Points on a hilly landscape, in no order, each with its height.
From any point a ball takes the steepest step (drop divided by distance) to one of its 2 nearest points. It stops when none of these is lower. Distance is the straight distance between rows; heights are no part of it.
z756 h=41.6: [113 124 103  88 122  96 130 121 100 156 138 114 152 101 130 112 137 165
  34 121 100 161 132 140  97 104 119  63  92 122  97]
z231 h=87.7: [190 134  97 150 149 149 102 155 167  76 130 143 110 110 130 117 108 154
 217  95 178 103 119 115 142 129 121 185 137 128 104]
z816 h=74.0: [144 146 100 186 134 149  99 142 186 111 118 151 139 159 130 143 145 117
 147 169 127 156 100 125 164  71 170 130 157 123 128]
z536 h=40.3: [105 133 129 150 131 123 196 121  79 128 153 136 158 119 140 146 135  87
 103 111  72 108 142 127 113 136  96  70 135 118 174]
z83 h=30.9: [138 130 179 120 136 118 141 107 135 133 122 131  69 119 143 133  90 137
 153 119 121  90 126 122  94 175 115 175 159 158 187]
z810 h=39.6: [143 145 146  73 146 118 150  95 145 175 165 179  88 130 106 105 135 128
 113 132  84 156 116 113  97 157 119 127 183 156 140]
z487 h=58.4: [115 133 117 164 140 120  86 106 158 106 124 141 137 135  95 114 106 139
 175 150 178 133 106 152 164 153 110 173 163 162 107]
z234 h=50.1: [138 135 111 152 109 142 141 116 105 118  98  98 169 143 128 143 116 126
  99 138 121 149 161 137 160 112 109 105 122 135 108]
z721 h=35.5: [119 125 157 134 130  98 171 103  94 126 137 112 136 100 148 141  89 105
 106 123  95  97 156 131  91 153  74  95 138 152 194]
z839 h=47.4: [135 145 188  84 140 199 136 148 133 135 148 105  52 133 138 130 161  97
 131 102  90  81  98 123 153 165 126 204 116  90 112]
z688 h=50.4: [114 129 121 162 148 134 156 135 112 121 140 178 164 154 109 146 133  92
 181 134 133 100 121  94 176 143 102 116 163 145 155]
z985 h=60.0: [140 141 152  99 127  86  91 100 145 138 104 140  80 155 163 125 112 166
 120 128 150 122 157 143  73  96 201 139 118 131 124]
z78 h=47.5: [120 133 119 166 115 148  92 136 136 106 117  91 133 132 121 126 127 123
 113 138 145 140 131 144 169 114 131 150 128 141 120]
z921 h=84.4: [104 130 101 162 122 197 112 155 144  95 113  70 174 114 124 134 135 124
 121 160 158 128 107 158 191 162 120 193  85  88  84]
z467 h=47.8: [109 144 133 128 156 132 176 149 103 130 161 196 147 141 123 139 146  82
 164  98 111 120 170  79 146 127 109  72 152 149 168]
z74 h=31.4: [ 94 108 157 135 129  96 151  83 113 152 135 149 126 111 123 129  90 117
 122 142 100  96 111 154  78 173 105 113 138 145 200]
z117 h=22.6: [ 82  78 119 149 135 105 137  86 121 168 116 152 193 125 123 129  73 166
 132 172 139 119 130 139  94 129 141  68  82 105 140]
z822 h=60.1: [115 189 122 124 163 168 112 154 152 132 144 121 134 158 110 112 179 114
 105 133 129 166 139 154 194 116 137 112 145 136  69]
z449 h=64.2: [109 110 131 126 133 150 117 114 147 173 119 140 102 158 150 134 147 145
 109 149 100 108  73 147 113 107 205 132 103  80 124]
z913 h=26.9: [ 93  66 102 162 118 101 114 109 142 131 120 177 174  81 110 144  85 162
 147 147 132 134  96 133  83 116 129  95  99 126 178]
z103 h=57.6: [122 142 151 133 149 134 145 157 144 104 117 210 138 132 119 140 119 133
 189  93 124 138 207 121 116 118 116  68 117 129 169]
z579 h=37.7: [126 109 162 119 109 144 118 107 134 138 119 115  50 130 146 136 143 116
  98 130  92  93  94 141  92 133 175 185 123 110 163]
z466 h=55.2: [141 177 124 171 147 112 127 152 142  72 147 148 127 197 121 132 156  72
 203 136 176 123 127  82 193  93 132 136 181 150 117]
z328 h=52.6: [167 126 106 195 126 141 173 137 128  81 103 146 169 147 151 156 110 116
 190 139 108  94 158 116 124 120 138 117 129 106 158]
z834 h=55.0: [193 109  83 131 104 108 128 153 133  77  69 152 172 104 147 160  84 144
 189 115 152 112 171 144  73 125 129 135  93  90 136]
z284 h=34.3: [120 104 160 118 111 116 114 113 134 127 116 107  59  97 138 140 108 144
 108 108 120 110  93 115  91 151 130 190 127 145 178]
z809 h=44.5: [ 91 128 138 131 143 119 196 121 113 129 169 193 162 120 130 149 137  64
 126 121  85 122 164  86 115 134  78  47 145 129 194]
z200 h=85.2: [138 116 123 146 133 190 137 163 117 102 108  92 158 110 136 130 120 133
 151 126 152  92 101 116 193 175  94 187  86 106  88]
z425 h=41.0: [100  94 133 106  97 139  97 134 138 135  90  87 105 125 162 147 144 130
  63 136 133 121 109 139 115  97 203 172  82  93 112]
z120 h=41.8: [115 103 113 154 100  72 105  80  99 124  95  83 155 160 158 116  94 150
 125 151 185 110 165 173 101 114 180 112  97 113 112]
z624 h=74.6: [183 133 124 179 114 150  99 120 192  79 123 143 105 156 128 137 114 121
 167 168 120 130 114 104 142  96 158 178 148 126 129]
z731 h=61.6: [190 158 172 128 129  99 126 110 128 108 123 139  96 154 102 127 101 116
 192 111 145 141 191  95 117 117 106 121 181 179 157]
z537 h=59.2: [ 90 115 123 154 152 141 151 152 151 106 136 223 140 129 125 154 133 111
 189 107 112 118 140 120 114 121 141  96 136 119 200]
z876 h=55.1: [128 147 144 149 144 139  58  96 202 130 109 111 141 146 101 104 124 140
 134 212 175 174 140 138 153 105 160 136 134 144  61]
z476 h=67.2: [ 87 121 119 171 128 103 154  96 118 140 140 174 131 168 133 141 146  82
 136 142  96 113 106 151 108 116 187 103 159 125 182]
z838 h=29.4: [136  70 108 156  97  88 122 127 125  80 117 150 167  58 121 164  85 148
 131 124 118 125 120 120  65 120  89 111  91 116 194]
z679 h=52.2: [ 95 112 130 119 146 171  86 141 165 122 120 118  69 109 129 128 125 171
 141 105 141 109  67 157 138 135 150 211 122 109 131]
z591 h=34.1: [137 129  95 158 125  96  95 173 139  98 126 136 138 127  80 146 134 112
 206 109 192 171 143 100 152  83  99 104 190 165 162]
z559 h=49.3: [133 102 127 135 137 132 197 177 123 104  80 122 157  81 179 168  99 125
 156 126 109  54 137 107  87 174  83 133  81  73 168]
z237 h=51.3: [165 107  88 220 115 138 160 124 121  60 115 119 150 138 149 131 122  92
 185 131 128  75 118 133 128 146 139 162 137 109 141]
z997 h=36.1: [182 134 140 148 120 117 109 168 127 107 127 103 120 123  95 121 134 115
 197 109 187 161 161  62 191  72 103 118 166 171 126]
z982 h=25.8: [111 139  81 110 142 129 186 116  95 145 159 154 184 141 113 117 160  97
 100 139  76 160 142 128 133 127  87  52 164 133 111]
z217 h=42.6: [131 178 178  97 162 140 124 137 110 127 127 122  83 143 126 103 116 157
 149  90 153  99 159 130 167 171  95 167 139 162 104]
z610 h=43.7: [167 158 131 119 138 158 143 174  98 129 143 114 118 121 132 119 158 126
 104  87 120 146 159  75 181  92 106  98 136 153 103]
z869 h=38.4: [109 111 130 144 130  93 140  87 111 157  90  94 153 187 165 122  98 157
 123 167 168  93 154 142  86 126 205 126  88  80  89]
z898 h=43.4: [139  78 129 158 115 142 157 137 123 107  91 121 101 105 152 155 124 109
 131 153  69  75  83 113  91 142 134 153 110 103 187]
z948 h=40.9: [111 100 133 161 130 158 131 139 125 113 116 134  59 128 142 141 147 115
 151 123  74  80  63 141 108 122 171 164 134 105 182]
z520 h=56.6: [139 138 151 140 122  95  49  87 177 119 110 101 102 153 106  98 112 151
 145 177 191 168 151 142 121  88 175 141 130 156  92]
z859 h=60.3: [112  68 112 160  96 109  74  83 146 130 127 117 131  86 104 117  84 158
 123 160 165 147  78 136 113 134 126 165 121 153 145]
z725 h=65.5: [172 125 168 123 115 125 149 148 100 116 126 104 117  91 144 140 102 128
 122 100 123 106 152  56 131 127  75 125 113 153 165]
z716 h=55.9: [ 72 152 137 107 164 154  91 135 179 171 172 141  62 137  91 136 159 140
 139 115 144 188  67 130 161 120 147 167 190 135 127]
z627 h=53.6: [ 86 161 111 130 174 128 126 135 152 133 125 216 153 169 101 149 135 136
 180 139 140 138 125 147 148 117 147  92 154 135 130]
z952 h=54.8: [116 141 123 146 117  98 142 113  76 118 169 114 105 140 132 114 156  76
 101  84 115 131 151 121 137 116 122 110 184 171 171]
z711 h=40.4: [107 127 120 109 122 160 128 121 125 179 116 108 152 136 125 130 145 146
  68 151 106 159 101 161 142 138 140 118  86  91  71]
z793 h=63.1: [171 161 164 111 118 102 124  94 110 114 111 101  97 142 125 118 107 119
 128 110 135 131 200 125 109 144 104 132 150 172 124]
z706 h=47.7: [134  76 120 100 112 130 153 167 144  92  55 125 158  70 153 178 102 139
 108 131 117  80  82  94 105 167  95 186  93  81 117]
z81 h=60.9: [162 128 112 147 102 129 124 144 131 118 101 138 131 126 140 166 120 141
 101 115  98 158 144 111 113  64 150  98 118 134 164]
z902 h=58.7: [106 115 160  84 121 107 108  89 125 165  96 124 126 111 127 126  78 174
  89 161 146 116 109 143 107 187 110 157  98 133 115]
z381 h=70.0: [135 122 154  65  93 114 133 121 106 120 142  79  98  90 140 122 147 112
  22 117  92 141 138 104  97 151  93 156 110 132 119]
z164 h=72.7: [122 113 133  67  77 126 118 107 120 137 150  78 111 105 152  97 160 112
  18 140 105 159 141 132  85 135 154 157  97 128  94]
z593 h=45.8: [129  95 128 168 112 145 185 104 109 133 104 114 155 121 139 163 108 103
 122 162  63  95  94 118 109 148 102 115 117  95 174]
z977 h=25.5: [106 157  79  61 156 104 158 140 123 149 185 199 126 161  96 131 192  81
 138 121 115 164 136  87 115 134 105  85 194 171 133]
z127 h=65.1: [ 86 152 118 122 150 153 106 138 148 201 159 124 138 163 126 100 181 135
 102 136 131 150  82 197 162 132 183 110 113  77  59]
z19 h=59.7: [174 150 125 115 109  99  84 176 120  81  77  82 120 134 115 135 119 156
 153  80 180 146 190 155 137  85 116 123 114 144 124]
z369 h=41.9: [118 146 175 108 146 124 165 144 108 146 103 104 100 122 170 133  99 126
 124 118 115  53 132 148 109 209  93 169 113 117 148]
z635 h=49.6: [109 169 137 129 161 134 146 136 124 129 165 162  78 172 118 126 168  97
 145  87 110 116 113 125 146 129 151 144 184 147 146]
z781 h=63.5: [114 140 146 105 151 132 126 127 139 144 110 170 112 117 120 140 102 185
 137 108 120 126 129 139 103 140 130 130 117 139 149]
z230 h=52.9: [124 107 130 133 105 121 108  94 142 155 141 130  93 123 117 129 131 123
  84 137 103 167 103 115 104  94 162 132 148 150 157]
z279 h=55.7: [ 88 123 127 159 151 139 197 116 106 135 114 144 182 125 126 140  98 132
 158 140 108  91 128 154 122 188  81 106 117 103 162]
z970 h=60.4: [172 130 142 116 117  98 115 130 131 104  96 141 131 124  72 138  94 143
 188 109 155 157 193 125 110 104  82  81 141 171 153]
z715 h=56.0: [138 110  86  60 119 108 156 117 117 175 151 112 145 157 163  55 170 164
  81 155 102 149 150 158  82 140 172  84 108 100  61]
z131 h=56.2: [160 119 112 107  99 111 150 101 117 146 149 123 120 107 139 124 141 115
  52 139  63 161 132 105  84 107 131  99 140 141 141]
z812 h=61.2: [150 181 150  94 167 149 118 130 161 127 100 169 106 158 132 135 113 174
 153 122 125 127 152 136 137 125 139 135 128 134  94]
z946 h=54.0: [205 117 110 159 101 123 157 147 115  74  73 109 177 136 162 155  96 120
 181 122 141  93 182 108 118 125 114 133 101  96 139]
z909 h=45.4: [158 165  98  76 137 109 197 115 124 129 160 130 142 172 149  54 181 120
 129 151  77 132 174 159 108 182 110  94 170 138  88]
z535 h=31.1: [104 139 155  94 152  79 156  82 118 182 128 150 122 132 165 103 101 143
 111 147 119 107 177 167  45 164 152  89 107 129 145]
z290 h=58.2: [165 166 122 161 132 116 102 155 133  84  92 113 144 160 102 128 130 131
 174 115 175 144 186 153 164  89 117  95 143 152 105]
z192 h=54.3: [ 98 156 140 116 155 147  88 123 166 124 117 144  91 161 136 116 121 182
 148 129 151 107  99 176 144 128 170 183 117 108  94]
z829 h=44.4: [144 161 151  75 141 150 140 118 144 164 193 163  86 152  99  99 170 105
 130 124  90 152 108 116 136 176 111 156 188 148 103]
z787 h=31.2: [188  78  86 161  94 100 119 163 121  70 126 133 146  59 117 148  87 125
 174  84 140 128 130 101  81 101  96 126 111 124 182]
z277 h=47.6: [126 142 131 152 108 127 123 130 123  79  89  96  98 160 181 139 135 132
 124 109 147  87 141 166 117 123 184 184 103 101 123]
z589 h=49.1: [ 70 113 120 131 156 100  55 135 146 180 128 132 110 113 109 110 117 192
 119 128 188 161 102 154 129  94 172 105 127 146 130]
z615 h=61.3: [146 141 148 105 100  70 100 131  97 100  77 102 116 127 122 131  92 160
 146  89 170 124 198 176  93 120 121 122 117 146 141]
z371 h=76.5: [136 105 155 136 130  98 164 117  91 114 162 155 155  96 113 142 103  83
 168 125 136 115 150  52 146 123  49  83 161 167 189]
z726 h=52.0: [ 81 144  84 147 157 113 124 129 140 130 123 195 185 171  90 165 139  99
 189 171 159 134  99 117 170 139 107 112 169 146 141]
z538 h=32.7: [158 107  81 181 106 103 113 169 123  76 134 143 147 108 106 141 119 113
 197  90 164 151 141 128 123  81 122 111 150 138 185]
z436 h=83.6: [ 90 141 135 143 120 187 105 112 131 141 141  74 168 126  95 123 146 105
  89 171 132 159 112 169 187 156 114 162  97 115  77]
z841 h=51.0: [115 103 102 145 112 128 118  76 136 176 147 123 172 139 107 125 133  98
  79 197 111 179 100 118 147  99 145  88 147 140 108]
z967 h=71.9: [167 146 137 114 128 185 130 160 148 126 116 125  97 140 143 153 142 129
 100 121  88 134 126  98 153 100 143 154 118 115 116]
z45 h=70.1: [175 135 152 103 128 198 158 188 123 147 143 119 108 114 136 136 173 109
  97 100  69 120  97  66 173 116 108 129 101 103 109]
z465 h=52.1: [140 109  93 180 135 126 169 157  88  72 134 151 182  93 146 121 109 114
 209  75 170  83 176 154 122 154  96  96  94 103 162]
z887 h=35.3: [ 88  99 144  75 118 138  82 127 134 163 127  74 118 139 157 119 147 123
  50 154 162 127 138 130 109 114 221 171  72  86  71]
z771 h=61.0: [ 87  88 150  98 115 137  90 100 151 160 109 118 108 115 125 125 100 162
 114 162 148  96  68 160 114 177 154 198  83 103 114]
z488 h=60.8: [109 163 145  99 142 181 105 133 174 130 212 122  83 155 101  99 206  77
 113 140 106 174 102 155 146 117 175 182 156 117  87]
z342 h=28.5: [ 92  85 119 138 162 117 126 108 119 215 145 152 164 161 121 113  97 160
 115 161 136 114 122 115  95 129 187  57  89  89 103]
z359 h=53.4: [118 114  98 138  94 137 110  95 125 137 171  94 148 112 104 120 163  68
  48 168 102 200 107 112 157  92 115  99 159 157 114]
z59 h=45.0: [142 103 146 132 134 148 159 146 122 112 100 101 114 100 153 135  99 116
 160 132 119  43  97 114 125 209  89 195 105 111 142]
z261 h=62.4: [148 144 100 167 120 106 114 136 132 114 111 150 154 153 120 151 140 108
 136 123 127 174 170 127 128  57 158  67 153 148 149]
z818 h=56.4: [ 91 134 149 112 142 140  68 103 177 162 172 111  54 141 113 103 153 143
 103 142 149 174 102 141 123  94 203 172 146 127 115]
z232 h=45.5: [ 80  94 119 133 102  86 121  77  74 147 115  81 163 123 153 119  97 153
  74 139 154 122 139 168 108 124 138  90  92 122 126]
z861 h=64.0: [119 148 107 135 127  84 144 121 100 106 146 173 139 154 113 150 152  79
 144 102 123 158 188 114 114  76 127  55 182 168 177]
z866 h=51.1: [156 166 107  63 134 123 189 113 131 150 139 116 138 174 169  63 175 145
 102 155  88 138 161 175  85 178 146 117 125  95  57]
z281 h=51.5: [ 81 144 125 120 145 131  76 158 144 156 130 112  80 109 112 127 139 183
 105  90 156 182  99 152 140  91 144 133 145 147 140]
z267 h=57.5: [102 108 128 150 134 112 168 124 102  96 118 155 195  91 116 143  76 140
 164 122 131 110 165 134 115 159  45  79 107 127 166]
z365 h=34.6: [119 130 125  94 129 158 125 113 140 191 134  86 162 168 138 102 158 135
  74 184 136 157 132 146 124 133 184 129  79  65  25]
z888 h=81.0: [124 142 130 129 125 136 132 140  73 107 136  74 155  98 113 123 129 123
  72 100 128 144 149 111 192 122  56  89 118 156  98]
z320 h=87.3: [196 122  99 163 128 128 119 165 114  84 132 118 137  84 128 102 114 128
 214  87 205 103 133 111 163 131 101 153 122 137 101]
z942 h=36.9: [123 167 178  79 155 136 140 113 123 157 129 134  76 137 137 117 114 146
 116 113 116  96 128 159 124 199 113 172 135 133 118]
z746 h=53.2: [146 139 124 135 112 129 126  92 129 138  89 108 139 160 147 134 118 137
  88 167 121 146 159 132 120 112 162 124 105 122  84]
z601 h=33.7: [102 106 129 146 162 106 101 104 141 178 131 137 129 190 147 109  97 166
 139 160 159  91 124 133  97 122 217  96 100  86  94]
z263 h=57.1: [139 132  99 149 125 113  95 113 140  94  85 126 151 127 126 123  94 165
 169 136 179 116 136 173 127 153 127 162 119 132  96]
z143 h=48.5: [132 104 119 165 106 145 166  70 121 157 125 117 170 149 124 146 120  96
 101 186  82 148 101 122 142 134 124 108 135 115 124]
z272 h=56.7: [159 152 133  80 111 102 129 100 131 145 104 125 106 152 174 112 138 140
  79 144 108 137 174 134  76 121 178 128 122 129 103]
z152 h=62.9: [137 172 103  87 137 181 126 163 144 155 159 118 122 146 126  99 198 132
  78 116  91 170 122 164 157 128 145 127 119 109  59]
z17 h=56.5: [130 160 130 142 143 115  97 116 178  96  95 147 129 175 152 124  98 178
 173 157 166 102 123 175 122 108 188 150 109  98  73]
z685 h=38.8: [124 143  81  55 132 100 163 109 125 147 173 169 148 169 105  62 192 116
 129 156  94 156 133 148 121 167 102  87 187 163  89]
z155 h=46.7: [ 60 102 116 139 142 133  76 140 153 192 143 131 125 114 102 115 142 148
 105 147 152 149  46 158 155 105 164 121 131 116 131]
z376 h=48.9: [120  90 113 143  89  81  84 109 103 137 107  99 140 110 144 137 104 157
  77 128 155 137 131 140  96  76 163  96  92 140 144]
z395 h=67.8: [170 143 139  94 125 188 150 174 121 139 192 116  73 120 129  98 198  89
  98  87  79 144 115  78 162 121 127 151 133 125 106]
z596 h=59.4: [115  96 115 157 117 128  78 117 154 103 145 111 103  86  90 122 102 149
 160 118 181 151  88 128 137 150 103 193 166 168 148]
z705 h=53.1: [118 126 127 141 123 150  95  79 158 166 124 107 164 142  94 113 126 115
  97 210 141 186 129 128 165 120 131 119 129 142  72]
z545 h=75.1: [213 133 136 171 103 120 113 112 161  66 112 127 111 156 137 128 100 111
 197 137 142 107 148 101 123 120 139 178 146 138 138]
z980 h=63.2: [ 97 165 149 122 135 191 110 143 163 161 191 116 127 159 107 110 209  85
 112 143 106 155  80 195 162 133 166 149 127  78  59]
z391 h=78.8: [167 132 188 107 149 156 177 141 117 169 150 141 119  93 118 133 114 107
 127 136  79  93  96  52 153 168  58 128 123 130 143]
z486 h=26.8: [106 100 146  57 100 154 133 122 135 178 129  83 142 139 148 124 169 109
  48 154 123 142 121 146 103 151 184 171  73  57  47]
z969 h=55.4: [ 91 152 134 129 165 116 150 104 149 133 118 228 164 161 101 136 124 123
 181 143 130 142 186 144 111 136 132  57 139 132 141]
z730 h=36.5: [106 120 158  92 134  95 149  68 117 193 167 156 103 116 117  98 118 119
 101 152  94 131  96 149  83 182 112 112 159 148 152]
z905 h=56.1: [193 131  76 141 118 101  98 151 138  68  77 121 164 120 124 130  93 154
 189 117 180 129 165 180 113 116 133 135 111 115 101]
z452 h=27.7: [110 121 167 134 138  98 140 109 135 124 136 170 109  97 128 129  77 134
 184 118 131  99 151 134  73 179  90 135 150 153 215]
z832 h=53.0: [117 186 147 157 147 125 123 125 147  85 170 148  91 204 121 125 163  73
 157 123 140 124 116 101 175 112 154 157 188 143 115]
z70 h=44.2: [ 86 100 129 127 125 151 105 138 139 195 137 125 156 106  94 138 132 149
  77 153 111 155  39 149 157 131 118 109  98  98 105]
z36 h=58.6: [136 188 137 146 162 140 135 115 157 108  92 138 145 196 136 132 123 156
 151 155 137 126 146 161 151 124 158 122 119 110  61]
z668 h=62.0: [126 138 142 110 130  91  83 105 148 149 102 138  89 127 112 124 104 185
 140 117 158 162 148 141  93 109 149 132 139 163 135]
z280 h=53.8: [102 119  92 185 144 132 161 136  93  91 118 143 176 120 137 131 109 138
 183 107 144  85 125 166 144 165 107 129 120 119 147]
z564 h=73.2: [139 152 101 139 142 187 103 168 175 131  96 135 135 145 144 153 144 160
 117 144 107 144 106 130 173  75 162 141 115  93 103]
z330 h=58.5: [ 92 135 150 117 127 149  91 101 170 175 193 137  81 164 109 101 178  97
 113 156 119 154  73 157 136 117 191 161 157 115 105]
z243 h=37.6: [ 99 117 145 100 128  79 152 104 113 145  72 126 155 118 170 147  82 159
 115 148 141  92 168 157  56 159 138 107  79 105 149]
z753 h=65.8: [ 81  99 128 157 133 108 130  90 117 183 153 147 119 169 131 113 140 110
 120 154 107 103  76 159 102 123 206 106 133 103 152]
z886 h=35.1: [138 126  95  54 114 101 135 127 116 140 156 119 136  97 116  74 165 174
  47 133  83 182 130 132  97 120  85  77 120 149  80]
z185 h=63.0: [161 116  92 138 135 159 106 201 143  94 103 132 137  80 136 157 116 168
 165  83 149 118 110 104 147 108 102 150  97 118 124]
z506 h=32.1: [103 169  88  72 151  90 127 100 140 159 176 185 120 188  91 107 191  88
 135 164 135 164 113 123 121 150 131 110 203 169  92]
z286 h=49.9: [150 108 106 177 100 129 131 136 107  66 105  92 122 117 162 132 128 113
 150 104 146  78 125 144 121 149 134 171 119 123 153]
z429 h=59.1: [148 123 144 120 127 114 132 121 118 105  96 143 168  93  99 146  74 155
 152 128 128 138 184 110 114 127  58  73 119 150 142]
z16 h=51.2: [113  89 118 153 108  98  84 117 142 149 121 127 100 114 136 135 115 164
 114 122 141 148  98 131  87  77 184 125 124 136 176]
z402 h=60.5: [107 105  86 186 140 142 136 160 141  90 120 176 138 122 133 152 137 134
 180 105 117  98  99 148 124 103 160 123 129 114 179]
z507 h=75.5: [197  97 122 173 110 104 134 132 127  85 140 140 119 105 131 121 102  97
 222 106 161  99 137  89 114 128 114 152 159 139 178]
z864 h=39.2: [164 141 144 136 127 156 134 171 123 137 152 111 105  98 120 127 152 126
 147  92 149 161 129  32 207  67 107 119 142 164 125]
z799 h=61.8: [105 107  92 150 140 146 124 192 133  97 111 161 140  80 136 152 121 173
 147  86 119 110 105 135 114 117 121 121  94 110 166]
z522 h=33.5: [109 127  99 129 128 124 163 108  93 134 136 118 190 113 116 143 128 133
  60 136  88 171 129 129 136 100  83  42 119 120 105]
z763 h=18.1: [ 97 160  75  99 145 105 175 117  91 136 172 176 169 178 114 134 178  55
 130 134 104 143 150 125 138 137 106  73 188 145 125]
z835 h=75.2: [110 123 135  90 105 146 104 114 134 156 181  86  75 118 132  94 185 117
  58 121 104 168 110 154 104 122 179 163 118 129 113]
z215 h=65.4: [136 162 116  87 147 189 138 184 136 163 190 138 107 138 110 109 208 112
 112  80  86 158  91 133 175 128 119 124 158 115  87]
z76 h=41.7: [116  79 120 118 105  97 145 112 122 131  68 118 182 105 159 161  85 167
 108 161 141  99 115 134  78 148 121 133  79  88 125]
z933 h=79.1: [141 125 159 120 126 129 172 127  62 130 166  87 147  88 124 122 124 103
  82 108  99 113 114  73 177 139  39  97 118 136 129]
z101 h=48.4: [139 160 135 144 138 117 129 168  75 107 131 110 123 132 125 118 145 127
 143  59 157 132 181 115 171  90 109  85 141 164 135]
z636 h=21.7: [138 148 135  63 131 112 133 142 112 132 155 117 117  80  98 119 145 166
  43  99  89 169 116  96 113 135  55 110 116 148  97]
z477 h=56.8: [161 186 114 167 161 123 104 175 174  73 112 158 137 173 111 134 132 129
 214 127 174 133 140 129 176  87 135 111 166 133  94]
z338 h=32.9: [151 147 143  63 133 130 133 110 135 167 134 146 104 108 107 120 119 155
  79 129  89 162 129 106 108 152  94 122 137 156 105]
z580 h=65.6: [145 118 132 144 112 100 148 155  93  95 146 156 151 115 106 150 130  93
 157  82 129 147 184  72 135  66  98  54 145 151 193]
z12 h=53.9: [ 98 156 146  97 154 143  88 131 174 144 143 127  41 137 124 132 135 188
 137  93 142 171 103 142 134  93 165 171 159 138 123]
z972 h=77.6: [147 124 168 121 144 126 185 124  94 144 168 135 138  92 115 128 115  85
 123 130  93 107 121  46 155 137  46  89 145 158 162]
z515 h=86.8: [151 131 119 157 132 134 132 174  86 105 118 104 161  90 129 108 122 145
 178  89 189 102 138 111 203 131  83 127 105 145 104]
z309 h=86.0: [144 135 132 134 129 143 138 149 105 108  99 110 154 116 135 129  94 151
 148 112 148  90 141 120 163 173  85 151 101 134 120]
z235 h=67.5: [149 138 171  85 100 112 138 131  93 112 110  78 113  98 152 138 114 116
  62 104 126 114 162  92 122 156  68 155 113 148 128]
z938 h=58.0: [128 116 135 145  98 145 144 119  93 117 149  85 108 118 134 128 150  80
  73 113  87 122 119 111 139 129 117 132 137 144 152]
z149 h=42.9: [147 160 193  64 134 166 151 131 121 151 148  94  84 129 152 110 140  94
  98 114 106  91 145 129 138 208 103 196 115 121  91]
z789 h=50.3: [ 94 115 164 119 132 193  98 142 146 127 142  97  51 121 108 131 162 113
 128 106 109 114  69 155 157 133 148 209 116 111 134]
z344 h=75.9: [152 107 150 158 114  82 152 123  95 108 158 140 120 110 120 128 103  80
 213 103 164 107 149  64 129 126  85 127 180 172 208]
z189 h=57.7: [ 79 180 122 130 166 158  89 157 169 141 146 134 106 147 100 125 173 114
 127 133 149 172  92 138 196 112 140 141 181 131 107]
z884 h=44.7: [132  81  96 108 108 120 125 160 151 103  49 134 171  97 163 174 101 176
 116 136 149 106 107 123 106 120 147 157  86  79 104]
z252 h=51.7: [104 134 142 159 130 108 138 150  77 107 143 119 106 113 129 122 133 116
 152  50 146 101 143 129 139 120 117 115 150 160 191]
z534 h=55.6: [109 104 143 111 125 129 107  70 138 189 126 123 149 135 106 106  94 148
  97 194 136 148 111 132 130 157 137 130 104 132  71]
z473 h=58.9: [180 120 134 100  94 109 126 116 132 130  94 128 131 106 147 165 108 138
  66 143  82 154 147  79  77  86 126 106 113 137 144]
z148 h=50.9: [159 102 111 162 128 118 185 162 100  79 110 125 165  75 178 141  90 112
 195 103 148  59 168 120  87 164  87 123  88  97 168]
z352 h=82.6: [ 95 132 129 132 117 163 124 136 101 131 141  75 165 102  99 127 126 125
  73 127 125 136  98 142 192 155  68 134 108 126 100]
z28 h=62.5: [ 91  78 146 120 132 160  70 111 173 190 135 126  90 136 124 122 127 151
 120 155 133 105  41 147 126 128 190 162  97  83 112]
z745 h=64.1: [189 107 137 120 117 131 135 186 117  93 107 129 123  72 146 150 102 153
 161  86 145  98 131  64 130 111  88 144  97 130 151]
z160 h=63.3: [119 145 148 113 106  86 111  90  83 123 109  86 108 127 148 116 115 134
  90 108 149 119 178 168 105 146 124 132 127 160 136]
z941 h=56.3: [127 114 112 139  94 152 145 120  88 120 189  77 137 117 114 116 168  49
  57 121  88 156 115 105 174 115  90 111 157 145 124]
z224 h=47.2: [162  87 138 126 106 123 163 159 117  88  80  94 132  85 181 161 103 105
 133 131 118  50 122  84 105 164  92 175 105 109 153]
z375 h=44.6: [102 129 111 167 112 142  93 133 135 113 109  85 116 146 161 130 151 131
  94 135 142 124 114 173 142  88 197 152  99 107 125]

Where does a ball stop that starts at each point below?
z970 -> z942
z344 -> z486
z596 -> z486
z952 -> z117
z861 -> z117
z781 -> z942

Two balls start at each pair of points below. Name the first point that both come to, or write none.
z668 / z818 -> z486
z938 / z835 -> none
z152 / z980 -> z12

Call two points neighbours if one is among the 2 nearest of the other. Go from one point of each pair to the other, from neighbour to neighbour, staying as low as possible. Name the highest point that can't be avoided.
z636 / z763 -> z756
z636 / z452 -> z810
z535 / z942 -> z706
